Points on a hilly landscape, in no order, each with its height.
From any point a ball takes the steepest step (drop divided by distance) to one of its 2 nearest points. It stops when none of these is lower. Distance is the straight distance between rows; heights are no part of it.
j906: [100 116 132 138 131 120 130 105  92 124 171 106 145 138 106 133 124 125
 111  98 103 126 148 127  97 156  79 119 148 132 148  64 103 106  93  99
  90 151 139 170 123  92 100 117  58 146 129 155 135 109  97]  h=506
j524: [147 158  61 107 149  90  74 194 154 162 116 160 139 144 137 133 133 108
 134 114 140 121 171 190 179 101 150 167 114  78 117 149 120 186 181 149
 163 111  67 141 195 191 143 172 112 129 126 139 164 120 106]  h=738
j639: [122  95 117 163 126 148 127 113 171 133 160 112 141 122 161 116 117 139
 146  57 150 135 118 221 106 153  78  91 145 127 125  95 108  80  89 107
 112 104 194 123  85 153 118 165  80 152  85 174 156  70 130]  h=469
j815: [ 97 101 111 130 124 148  95 123 186 144 162 177 123 131 176 146 162 140
 122 123 138 160 146 168 101  96 148  97 114 145 116 130 126  99 125 121
 125 162  88 160  98 149  94 156 110 142 167 112 140  84 139]  h=406
j150: [126 131 174  89  78  84 171 143  34 145 110 141 137 107 104  96 112 180
 120 129 130 113 122  47  90 174  98 134 167 163 139 160 128  95 145 148
  93 122 160 103 161  79 151  69 168  89 121  83  64 138 124]  h=474
j263: [136 124 116  87 129 107 147 137 104 137  49 156 155 125  97 136 116 129
 143 161 101 131 135  89 156 164 140 134  85 132 114 126 124 155 127 146
 201 125  78 153 190  84 127 135  98  84 139 145  97 173  80]  h=642
j798: [128 140 149  76  90 116 193 145  83 130 111 153 131 151 116 132 114 155
 101 134 137 138 137  57 122 140 101  90 198 165 127 156 127 128  91 148
  95  95 171  92 153  41 122  51 159  85 157 132  72 131 176]  h=450
j170: [136 148 103 116 115  89 126 196  85 157 141 199 114 172 183 117 211 129
 103  93 125 139 138 124 116 137 130 155 172  93 151 159 115 167 143 139
 121 118  82 130 152  98 100 106 135 153 147 168 130 106 122]  h=715
j730: [154 164 120  96  92 129  94 142 121 152 132 141 156 144 151 101 159 124
 164 145 140 123 132 119 137 100 149 140 126 130  96 121 109 127 154 141
 181 109 135 131 104 180 125 135 169 163 121  93 132 147  90]  h=287
j651: [123 115 126 123  82 160 139 145 191 142 128 176 105 113 189 139 102 111
 116 168 154 177 136 139  82 125 152 110 148 162 132 167 138  82 133  92
 137 162 123  98 115 169 115 129 192 115 168  67  88 133 170]  h=587
j444: [168 140  95 171 108 129 107 110 125 135 146 137 109 127 176 106 142 113
 113 121  79 127 133 104  98 126 161 149 120 190 162  92 175  58 131 116
 142 135 138 129 143 149 129 157 146 178  98 128 159 133 114]  h=278
j621: [103  91 172 137 155 136 140 143 100 133 172  97 154 126  90 194 110 184
  89 105 193 133  80 134 132 137  62 126  78  78 145 163  89 129 186  69
 111 175 124 122 105 175 151 147 136 128 171  90 116 122 147]  h=284
j551: [169 167  74 183 159 104  60 174 176 134 143 129 118 108 134 116 108 104
 155 110 108 114 147 193 141 105 153 180 101  76 137 142 152 210 159 143
 124 140  90 155 147 180 152 186 120 154 105 145 216 113  88]  h=753
j29: [158 118  81 128  64 126 173 169 130 184  99 225  96 160 207 134 128  84
  96 124  97 140 180  96 181 171 146 152 136 148 135 152 170 137  88 166
 166  89  90  99 191  99 123  82 164 138 153 144 130 165 137]  h=688
j346: [152 142 116 113  96 172 172  78 123 120 113 143 122 136 113 134  95 131
 138 148 117  94 125  60 162 122 125  95 112 172 128 175 142 133 140 156
 133  98 177  95 120 113 143  78 202  95 169  88 121 138 178]  h=500
j920: [123 118 145 146 111  71 112 142 132 121 149  65 128  90 155 132 119 154
  92 111 144  99  86 112  88  73  95 130  91 110 155 148 105 131 153  91
  75 142 131 150  79  93  93 135 172 129  95  51 107 134 176]  h=196
j173: [163 156  55 159 147 129  32 160 212 115 163  75 125 113 127  75  97 122
 108 133 112 118 123 192 118  66 158 146 104 100 142  96 159 124 180  96
 162 125 105 137 107 185 155 216 142 152 115  86 139 111 119]  h=404
j774: [165 137  82 140 127 164  86 124 224 120 146  82  89 112 144  63  81 112
 135 180 134  96 145 125 146  76 185 118 125 132 142 105 155 120 150  92
 139 102 128 124  84 187 123 176 175 146  99  77 157 135 134]  h=447
j811: [147 108 130 171 140  52 136 102  93 115 117 113 141  98 125 122 149 146
 125  84  83  79  81  65 114 169 107 135 107 158 162 115 143 122 119 131
  99 136 110 146 168  79 160 129 122 140  66 162 135 138  92]  h=338
j506: [127 124 154 120 169 131 108 110  99 140 139 165 107 123 139 103 198 117
 196 132  79 115 123 170 110 134 167 133  95 117 116 136 101 103  73 149
 148 101 159 159 103 177 110 122 132 124 102 149 159 103 103]  h=288
j44: [139 147 111 186 120  96 114 127  92 180 180 125 106 138 161  95 174 140
 129  98 121 135 111 116  83 135 138 163 151 152 136 107 159  67  98 108
  85 138 160 136 113 127 103 135 121 168  80 153 155  92 104]  h=346
j974: [127 101 146 155 109  80 128 139 123 120 152 103 128 105 120 134 105 115
 115  91 132 156 153 142 138 141  96 133 117 108 137 112  95 159 161 110
  82 137 110 164 139 124 135 172  64 157 152 171 142 110 109]  h=472
j396: [145 145 120 168  86 145 137 112 163 112 117  73  80  94 115 121  69 107
  99 166 183  92 133 105 142  91 136 139 195 162 146 144 197 133 145 103
  59 122 238  84  96  71 129  90 168 124 122 105 114 126 184]  h=507
j242: [ 89  93 146  80 166 120 123 124  95 120 119 145 162 147  74 144 156 147
  97 136 145 163 142 114 128 129 138 105  94 105 109 124  90 147 144 122
 145 165  59 143 161 126 106 135  91 106 197 135  93 140 107]  h=246
j119: [122 139  90 180 130 112 120 105 147 141 127 178 150 134 105 186 134 132
 133 125 119 136 115 141 133 132 126 158  88 120 128 111 153 146 159 104
 132 169  83 135 139 134 127 148  53 132 120 177 177 101  49]  h=222
j931: [165 130 126  92 133 193 164  63 109 143  82 190 148 155  73 125 104  71
 156 171  74 125 140 102 222 153 170 112 110 127 109 130 124 177 103 179
 178  83 117 123 170 138 147  67 120  76 178 144 129 151 108]  h=511
j948: [138 114 133 116 130 172 140 120 177  80  93 103 121 137 171 140  97  93
 124 140 156 127 159 139 164 111 121  89 118 159 112 116 133 129 106 138
 127 138 129 120 131 118 134 104 136 144 161 126 144 182 172]  h=331
j169: [118 102 122 134 186 127  61 155 153 137 106 100 140 139  67 146 125 122
 158 113 118 111 121 179 153  81 140 137  80  50 114 140  80 193 152 127
 140  95  91 174 115 158 116 192  72 116 124 142 138  85  98]  h=617
j638: [148 132 106 135  96 103 145 130 133 106  65  77 123 133 123 124 121 147
 102 157 108 122 115  53 194 104 137 126 116 168 139 110 148 141 120 123
 145  90  85  94 163  43 154 138 124 143  98 123  82 177 105]  h=692
j454: [103 121 176 107 182  89  98  94  65  94 101  67 182 111  89  76 153 162
 124 125  79  91 143  78 106 117 117 121  79 139 136  79 135 103 155 107
 136 155 123 182 113 117 149 118 138 123  74  70 132 143  77]  h=297
j89: [144 135 103 190 153 110 119 156 134 153 142  78 133 134 118 122 130 133
 171  65 131 111 100 209 134 135 101 126 124 116 132 117  95 117 108 129
 135  90 164 149 110 162 154 206  85 163  85 179 172  95  92]  h=425
j821: [119 153 152 117 140 117 159 133  70 115 101  69 120 147  67 143 106 143
 135 155  97 136  93 117 156 169 135 144 143 114 138 121 115 149 130 139
 145 121 113 131 157  86 133 137 102  94 115 167  62 129 119]  h=558
j962: [ 90 179 163 107 137  88 147 109  16 113 106 135 114  91 111  74 152 154
 183 152  79  69 124  99  71 163 129 131 123 145  85 103 141  83 102 166
 126 153 186 153 133  88 129  81 133  90  69 107 114 124  94]  h=373
j232: [138 147  84 133 102 162 123 126 162 100 140 107 144 128 158 148 115 112
 115 129 142 122 139 134 137 103 123  80 108 174 138 120 112  90 134 124
 157 159 162 131 125 184 117 130 169 141 183 116 121 135 168]  h=265
j415: [122 152 139 145 112 145 142 147 126 123 117  94  69 145 137 137 117 117
 112 191 158 170 126 129 143 119 131 177 190 139 119 130 192 123 119 135
  94 108 121  81 109  93 132 126 137 132 139 140 123 140 139]  h=234
j57: [ 68  70 180 129 139 129 149 111  94 170 146 213 108 136 160 170 163 106
 142 114  96 180 162 188  80 177 112 120 113 129  84 141  90  94  86 161
 155 185 106 157 118 169 101  98  94 155 143 166 166 121 117]  h=570
j360: [141 130  78 135  77 111 125 151 188 177 109 224  98 133 230 127 122  81
 103 123  98 167 206 153 145 169 156 147 148 145 127 126 170 128 121 157
 133 123  47 149 191 110 106 117 136 158 155 145 162 133 116]  h=673
j567: [116 112 155 109 154 154  98 108 149  85 135  81 132 111 132 103 120 108
 141 109 145 123 159 139 143  85 119  88  96 136 106 102 111 148 142 109
 113 126 152 152  99 158 128 131 104 152 153 115 162 156 118]  h=387
j236: [119 154 140 133 104 121 163 145 122  99 120  83  94 109 144 129 129 135
  90 142 167  91 129  84 146  88 131 129 176 168 134 182 185 134 124 130
  60 136 185  71 125  47 144  59 154 111 134 128 131 132 195]  h=471
j785: [153 156 117 127  78 117 155 183 115 153 147 161  75 134 222 113 169  92
 122 126 152 125 157 107 153  94 140 160 176 131 130 166 152 119 100 171
 127 109 163  93 133 113 129  92 176 156 141 155 143 132 155]  h=389
j968: [143 148 120  84 123 125  87 183 157 156 140 145  98 110 166 104 161 154
 150 149 158 126 124 131 135  74 182 143 146  97 155 174 145 126 145 129
 129  84 113  88 115 145 152 146 173 140  82 121 106  88 152]  h=658
j260: [ 90 127 201  98 159 141 151 163  60 120 184  91 173 145 107 166 147 202
 108 112 187 136  88 151 100 141  90 130 147  95 125 149  73 123 156  81
 135 188 157 110 122 176 148 131 138 128 151  70  81 106 139]  h=242
j597: [138 134  79 163 148 154  84 131 149 144 122 138 154 128 105 144  91 113
 129 142 136 124 103 177  89 100 123 152 113  97 125 100 154 130 162 116
 149 163  86 157 124 158 117 159  94 123 137 130 176 111  94]  h=302
j259: [ 97 152 129  85 149 168 131  85 101 118 111 100 149 163 113  90 140 138
 167 151 107 124 149 121 117 118 133 109 155 146  72  97 127 119  95 152
 161 131 182 167 104  98  93  93 136 100 112 112  88 137 121]  h=446
j116: [ 58 120 176 103 177 120 142 134  46 111 165 117 159 118 103 144 171 173
 118 112 159 128 117 144  58 150  69 136 145  95 113 109  80 133 115 115
 112 201 116 134 144 119 120 100 110 146 130  95 115 125 132]  h=190
j453: [129 131 129 140 106  68 162 117  66 158 168 142 126 127 140 126 129 152
  92  73 100 108  88  76 114 179 104 118 138 162 164 126 127  73 104 138
  83 146 144 114 158  90 130 101  96 147 125 178 122 102 142]  h=386
j863: [139 135  79 118 155 192 122  85 175 106 102 126 123 156  84 152 109 117
 163 147 126  80 120 125 191  91 139 119 129  95 150 130 156 180 100 166
 141 102 128 114 129 120 141 115 115  83 120 151 124 114 137]  h=442
j904: [ 84  86 159 124 111 137 168  95 100 142 129 205 131 135 114 181 141 114
 129 150 132 182 143 130 135 171 117 104 110 144  73 133 103  99  88 139
 174 157 103  94 147 145 122  99  84 133 186 156 146 145 110]  h=591
j34: [ 85  97 155  83 224 100 120  94  70  91 108 103 163 151  36 104 178 158
 107 109 113 105 127  90 145 122 132 104  78  85  79  87  85 147 133 127
 179 154  89 173 137 104 110 123  75 113 142 126 100 156  86]  h=194
j495: [114 120 144 105 189 128  83  85  83  65 103 101 183 125  64  81 152 142
 154 104  94  98 147 106 137 113 149  95  69 121 104  71 110 141 130 119
 172 159 121 186 121 143 122 123 110 114 130 115 145 152  59]  h=249
j539: [154 150  71  51 131 111 146 154 104 158  84 174 179 167 145 118 144 149
 131 147 144 122 148  95 146 127 126 105 116 125 107 136 118 159 140 157
 202 120  94 128 200  97 103 104 138 109 163 118  91 159  87]  h=654
j142: [135 149 149  77 147 109  83 181 127 138 112  93 121 140 115 107 154 156
 172 110 141 107 105 159 143  83 139 147 127  72 131 156  94 163 146 158
 130  46 120 109 115 156 157 168 147 140  86 122 113 103 123]  h=647
j339: [133 104 106 130  67 151 159 123 195 133 119 169  88 131 171 145  73 107
  91 173 157 137 175  82 157 112 155  89 165 183 148 172 140 107 104 113
 118 105 149  83 119 129 121  96 192 114 168  81 102 159 206]  h=607
j96: [ 75  97 176 119 139 137 170  77  97  87 106 119 172 146  44 156 149 129
 117 125 142 139 134 118 144 127  89  98 117 128  74  96  81 181  94 141
 148 170  95 109 127  97 126  76 107 125 184 110 146 200 120]  h=725
j178: [108 126 131 123 152 111 156  95  93 107  84 169 144 110  89 153 149 141
 128 157  85 155 117 133 122 177 121 142 119 123 100 105 115 158 101 128
 167 167  68 153 188  81 129 110  40  87 134 167 124 151  82]  h=627
j24: [100 101 151 141  93 128 136 139 148 137 130 177 105  97 148 150  94 130
  99 163 133 159 133 148  53 170 127 114 156 167 149 150 146  72 123 117
  97 155 104 114 137 113 117 126 140  88 148 111  86 117 169]  h=568
j493: [107  95  79 127 115 163 118  95 215 160 143 218 129 144 161 165 119 109
 109 123 126 153 137 174 151 136 141  86 113 118 129 155 138 128 140 136
 145 130  84 119 136 156 107 149 115 108 167 145 133 107 138]  h=360
j120: [134 193 126  98 109 146 119 164 101 114 151  83 129 141 147 101 166 149
 121 166 173 154 124 142 126  83 152 158 144 113 101 122 123 125 135 118
 150 138 168 112  86 173 119 125 182 148 147  66  99 149 136]  h=220
j430: [162 145  80 150 108 150  75 146 201 153 174 121  85 137 196  82  95 121
 147 144 135 144 147 174 138  89 172 137 132 131 122 111 131  88 123 107
 174  98 170 137  72 212 117 174 184 164 116 102 149 119 131]  h=400
j400: [105 112 129 122 109 108 160 140 108 142 156 177 123 136 116 153 142 151
  96 111 129 153 117  90  79 175  93 112 186 175 139 151 147  67  69 127
  83 139 170  92 149  71  97  64 126 111 121 151  75  90 179]  h=422
j592: [128  93 205  81 163 149 137 103 126 117 104  83 177 121  67 119 126 156
 169 106 142 119  93 142 141 113 117  91 118 101 126 140  77 139 155 131
 127  79 158 122  81 157 156 152 147 120 100 114  98 125 122]  h=388
j505: [111 118 178 131 146 129 162 147  97 139 101 102 103 139  75 174 113 106
 131 143 122 165  74 171 142 143 112 157 155  64 136 154  86 193 122 158
 132 103  91 145 126  90 146 128 100  85 127 153  76 126 128]  h=577
j696: [ 79  86 171 124 166 133 132 115 118 130 138 150 155 120  82 166 159 155
 116  90 176 130  86 166 111 145  99 118  77  75 120 142  81 159 163 109
 131 171  80 138 122 165 115 172  82 122 177 140 125 111 116]  h=298
j484: [124 110 163  86 168 175 144 107 128  99 130 119 147 125  80 143 144 144
 137 123 127 118 110 128 136 135 140  72  99 141 155 156  98 105 127 125
 142 130 150 130 109 149 137 119 130 116 158 122 101 112 176]  h=416
j702: [157 154  88 143  79 166 131 104 160 127 125 106 102 123 151 113  75 106
 113 153 128  53 128  60 184  85 162 121 123 168 171 134 168 120 157 121
 102  87 220  93 102 113 131 105 199 117 120  94 123 128 177]  h=532
j999: [134 104 121 141  95 113 156 114 160 153 110 158 104 101 174 120 106  92
 122 137  87 142 127  93 101 171 146 120 161 187 150 161 174  67  96 142
 105 114 151 127 148  96 131 114 155 115 101 157 103 124 160]  h=544
j946: [108 113 201 148 146 137 137 139 112  96 155  70 116 105 117 125 108 119
 119 112 151 151 147 169 122 119 102 151 117  81 140 120  93 151 151  96
  78 128 124 148  94 166 124 157  93 163 159 125 170 133 147]  h=435
j746: [151  86 103 101  75 133 172 129 205 127 120 197 114 118 165 107  84  84
 116 119 136 163 200  78 155 125 138 107 169 173 155 154 171 123 133 121
  95  93 144  72 140 130 172  88 164 141 148 144 164 141 159]  h=625
j750: [ 67 110 166 158 143 121 145 122 135 172 168 179 103 149 170 142 160 106
 127  94 124 166 134 227  57 160  83 136 151  80  89 118  75 121  64 141
 110 136 122 158  84 143  74 121  76 158 153 150 172  86 115]  h=542
j476: [149 148 124 139 110 125 104 144 138 137 153 101 106 107 153  79 111  99
 189 142 120 152 125 178 124 109 148 158 117 136 110 134  93 106 151 118
 170 125 162 125  93 228 153 164 152 156 110 107 147 141 111]  h=344
j984: [ 85 147 138 125 179 129  79 133 113 110 157  89 156 133 122 124 182 171
 101 110 143 127  99 177  59  95  92 139 110  84 129  90 101 129 144  88
 128 168 124 160  85 135 105 134 104 139 108  96 131 118 139]  h=256
j138: [ 83 104 156 134 148 108 171 117  94 136 117 182 125 137 100 194 133 112
 141 131 111 180  99 178 114 200 100 124 150 112  88 115  87 157 104 152
 128 178  87 115 155 109 155 113  37 113 146 193 142 127 105]  h=610
j646: [ 98 110 159 100 128 157 108 132 150 125 147 124 122 130 164 111 139 137
 134 152 130 174 170 158  84  98 148 111 147 163 137 120 148  76 120  84
 125 154 148 137  83 171 105 122 103 145 147 132 119  90 138]  h=439
j837: [118 125 148  96 136 138 123 105 129  64  58  72 133 133  87 127 134 134
  78 166 130 131 141  59 166 107 124 125 118 147 134 113 168 164 132 118
 120 119  95 110 141  52 121  88 127 115 114  95 120 170 134]  h=702
j847: [115  85 174 118 119 163 163  81 125 124 157 151 165 121  90 171 120 146
 117 119 142 111 119  76 118 156 119  69 105 165 146 150  94  77 104 115
 112 145 160  96 115 146 145  97 151 127 183  81 126 152 166]  h=444
j518: [170 101 107 128  84 137 112 122 186 127 130 175 149 113 182  88 109  92
 134 112 162 163 192 106 117 131 133 120 158 161 114 120 140 120 161 111
 109 122 121  84 126 183 152 155 160 161 107 119 163 152 136]  h=640
j892: [108  79 138 184 129 143 145 111 190 172 146 135 126 126 164 159 103  97
 152  75 136 179 127 240 118 165  77 102 141 101  89 104  85 125  76 143
 114 114 131 143  96 145 113 171  76 159 134 171 172 101  96]  h=505
j986: [189 145  52 195 130 162 112 107 215 116 145 116 100 146 175 134 122 104
  70 131 107 126 136 144 137 125 149 128 122 175 153  69 187  81 138 104
 121 131  94 115 138 148 144 166 121 189 113 147 182 134 130]  h=192
j726: [144 132 136 111 124 157 152  76 137 105 112 169 136 135 101 147 129  74
 124 148  91 118 124  84 182 135 146 112 123 133 144 136 143 173  86 152
 126 100 127 112 151  97 134  64 113 104 167 165 148 142 149]  h=480
j234: [162 144  85 196 121 132 109 128 154 113 164  79 135 127 117 109  92 119
 147 120 140 125 112 140 124 136 116 156 145 120 134 105 152  92 143 108
 123 126 172  98 115 165 176 163 111 159  74 178 180 122 114]  h=369
j132: [169 160 105  99  98  92 113 183 147 118 111 109 107 110 156  92 135 164
 108 150 148 121 105 105 150 121 146 174 141 126 150 161 162 121 188  99
 144 106  99  80 150 121 154 177 164 132  94 115  90 141 150]  h=670
j719: [129 123 180 138 134  65 135 122  78 112 114 137 120  86 127 106 157 140
 148 105  77  92 126  73 121 165 123 145  74 116 151 156 125 156 138 139
  99 132  90 182 170 101 136 130 120 116 128 128 145 134 100]  h=285
j422: [ 85 121 157  98 158 154 155 101 113  81  79 112 145 123  71 137 129 107
 122 155 155 129 156  74 143  92 115 100 120 110  96 134 121 203 110 137
 126 122 117 124 119  69 120  70 149  87 157  79 117 187 140]  h=713
j718: [159 122 110 126  90 126 105 161 176 158 116 165 118 116 163 103  85  94
 141 132 120 159 180 131 121 143 169 157 140 123 130 130 153 150 160 127
 112 106  69 133 159 160 122 156 148 133 130 112 144 146 120]  h=656
j976: [119 139 113 138 119 152 124 134 146  98 162  76 139  98 149 128  92 147
 108 121 161 124  89 166  75 149  99  97 127 164 140 105 117  85 135 118
 150 185 182 145 105 138 107 133 149 107 137  99 101 124 170]  h=182
j668: [ 86 138 160 140 132 128 154 124  51 105 130  54 132 124  81 142  96 157
 125 128 137 132  98 132 118 175  93 147 156 117 135  87 126 118 118 106
 100 169 169 166 117  92 133 102 102 118 111 145 103 122 123]  h=534
j680: [152 145 108 141 114 131 115 121 164 101 125  50 129 110 127 132  80 131
  97 136 146  62  83 118 109 117 108 116 127 161 176 121 143 107 142  96
 115 145 170 146 110 106  99 125 165 127 120  87  93 149 187]  h=64
j688: [148 112 154 121 112 123 137 106 154 104 101 108 144 100 131  95  99 107
 139 127  87 122 144 105 123 151 142  87 165 195 145 105 166 100 105 139
  80  98 185 135 137  94 158 110 112 107  80 147 106 131 133]  h=521
j492: [160 136  71 149 115 124 128 110 160 158 109 209 133 131 150 171 138 120
 151 138 114 125 127 121 163 126 143 121  99 131 130 148 149 142 139 166
 157 137  88 109 157 143 132 143  96 129 136 168 152 122 107]  h=300
j602: [117 146 125 152 163 174 123 139 146 144 148 101 110 172 127 164 159 124
 104 126 152 157 106 199  83 119 111 144 150  82 116 108 100 139 104 131
 137 133 103 143 102 127  84 161 121 170 135 117 133 130 143]  h=326
j583: [119 112 110 139 155  99 119 131 141 148 112 139 131 140  77 165  96 111
 132 102 135 145 124 149 168 116 122 141 128  58 117 149 107 237 130 142
 115  99  78 155 138 109 129 133  83  90 124 165 123 111 101]  h=597
j443: [ 91 140 137  86 129 135 164 101  44 146 121 136 128 129 121  98 126 119
 182 153  93 110 144 122 105 170 128 120 138 168  82 128 125  74  78 168
 149 148 219 148 119 125  94  64 153  96 115 118 111 114 137]  h=413
j864: [129 103 182 124 103  98 151 135 112 110 111 121 131  93 107 117  95 135
 151 124 153 138 130  83 133 153  99 117 157 154 129 154 119 131 156 133
  69 108 149 104 127  96 168 103 135  93 114 124 109 139 140]  h=496
j695: [139 163 158 149 124 163 147 159 104 107 151  63  70 139 152 149 150 155
 112 153 164 157 109 125 126 101 130 167 179 133 116 145 131  96 139 104
 107 135 133  94 108 114 119 135 183 152 147  67  99 146 168]  h=115
j86: [152 150 120 123  62 110 182 146 111 140 122 133  82 130 183 103 134 111
 112 126 159  99 146  54 192 106 147 135 167 187 119 180 192  93 114 165
 113  98 184  54 149  87 146  84 182 135 137 153 120 146 153]  h=430
j252: [169 101 149 135  90 155 183  51 144  93 107 170 168 109  69 165  87 123
 128 131 128 112 122  58 151 145 109  77 101 192 137 139 139 107 114 124
 132 115 171  74 133 136 180  76 137  95 165 123 138 143 145]  h=473
j533: [101 117 187 107 182 156 131  99  86 133 120 126 153 119  73 120 151 151
 194 117 132  82 106 179 131 132 127 117 105  86  98 138  93 129  98 143
 147  93 182 134  83 172 132 131 103 101 123 144 116 106  91]  h=350
j709: [172 147 101 115 138  79 127 183 127 116  93  76 134 137 124 109 143 137
 106 140 114 124 130  75 192 121 139 168 130 106 149 118 177 159 167 135
 148  78  74 118 171  65 154 171 133 155  67 135  86 137 111]  h=681
j599: [147 159  89 137 101 121 109 139 120 147 138 131 115 134 162 131 144 133
 155 140 143 116 134  91 124 103 135 159 144 141 115 126 162 136 104 151
 112 114 152 103 117  98 103 113 128 142 109 176 139 110 119]  h=325
j55: [119 111 189 117 138 105 138 116  76 143 119 193 119 111 124 120 177 130
 176 121  50 114 137 102  87 168 151 137  81 131 120 150 102 115  94 143
 135 124 108 176 154 156 125 119 108 103 122 138 145 128  85]  h=223
j610: [161 165 108 128 135  71  98 205 107 159 122 145 121 161 157 122 170 104
 120  94 117 132 135 149 136 118 126 193 124  80 134 142 123 202 177 149
 136 108  46 142 194 122 138 157 125 156 118 141 150 142 108]  h=728
j671: [176 150  86 169 134 110  90 144 136 148 134 143 107 101 117 126  85  95
 193 132  87  81 134 144 148 131 160 176  97  98 152 138 145 189 154 145
 118 110 135 170 153 158 136 164 110  73 103 161 172 103  98]  h=771
j989: [146 140 129 143 167  91  75 163 144 133 139  69 123 112 105 119 163 140
 153 112 123 105 108 157 162  79 147 154  64  87 147 123 103 180 143 121
 121  64 105 154 113 164 137 193 128 148  72 115 147 105 100]  h=633
j735: [215 137  58 210 109 129 129 109 213 123 159 105  95 137 176  93 104 103
 105 101 126 119 132 133 147 126 140 159 175 134 137  98 148  76 128 123
 114 114 162  75 115 144 172 196 149 186  59 156 195 149 136]  h=296
j784: [122 106 136 162 132 110 109 154 154 136 151  90 101 119 132 156  99 161
  78 105 167 151  76 154  95 117 116 138 113  93 160 156 109 127 176  87
  85 145  68 139 102 123 101 178 165 131 122  83  94 117 181]  h=275
j366: [122 156  83 118 158 189 104 110 127 122 125 103 179 161  86 146 121 146
 125 144 148  89  93 103 153  97 129 129 111 117 158 112 160 148 141 122
 153 133 151 130 109 119 104 125 144 105 113 133 112 100 126]  h=405
j558: [117 101 114 131  91 110 168 149 119 183 130 214 100 162 189 164 164  89
 130 107 105 146 149 109 143 150 130 128 157 116 111 170 105 163  89 184
 149  97  98 129 137 101 118  83 133 120 149 186 127 130 132]  h=701
j435: [149 166  85 120 157 152  60 154 169 119 142 102 157 123 122 118 118 136
 134 148 146 111 102 174  98 100 147 156 114  95 164 109 166 139 158 115
 155 139 128 130 123 172 113 178 138 121  94 127 128  89 142]  h=359
j390: [ 71 171 172  97 149  89 108 115   4  76 132  98 162 103  99  77 154 186
 132 134  94  54 109  91  83 143 120 124 106 132 131  95 125  84 140 120
 104 183 174 163 117 113 147  76 141 106  79  63 119 122  95]  h=334
j932: [100 118 132  77 163 180 107 101 110 115 145 115 147 161 108 101 145 134
 154 148 126 173 165 166 100 119 154 106 137 123 107  76 100 112 109  99
 163 155 154 178  91 165  78 123 100 128 153 127 109 118 103]  h=468
j631: [148 131 117 167 126 142 122 122 192 140 140 130 135 143 135 183 118 135
  70 113 155 169  92 170 113 142 117 116 133 117 131 106 132 127 162 115
 123 135  54 114 133 110 124 184 133 144 141 114 126 133 153]  h=339

Call two points neighbours if one is among the 2 nearest of the other. Go from one point of each pair to the other, from neighbour to neighbour, staying as low as possible. Name the highest point that can't be avoided.
j116, j680 => j631
j34, j986 => j932
j116, j55 => j702
j34, j116 => j696
j119, j986 => j774
j695, j986 => j44
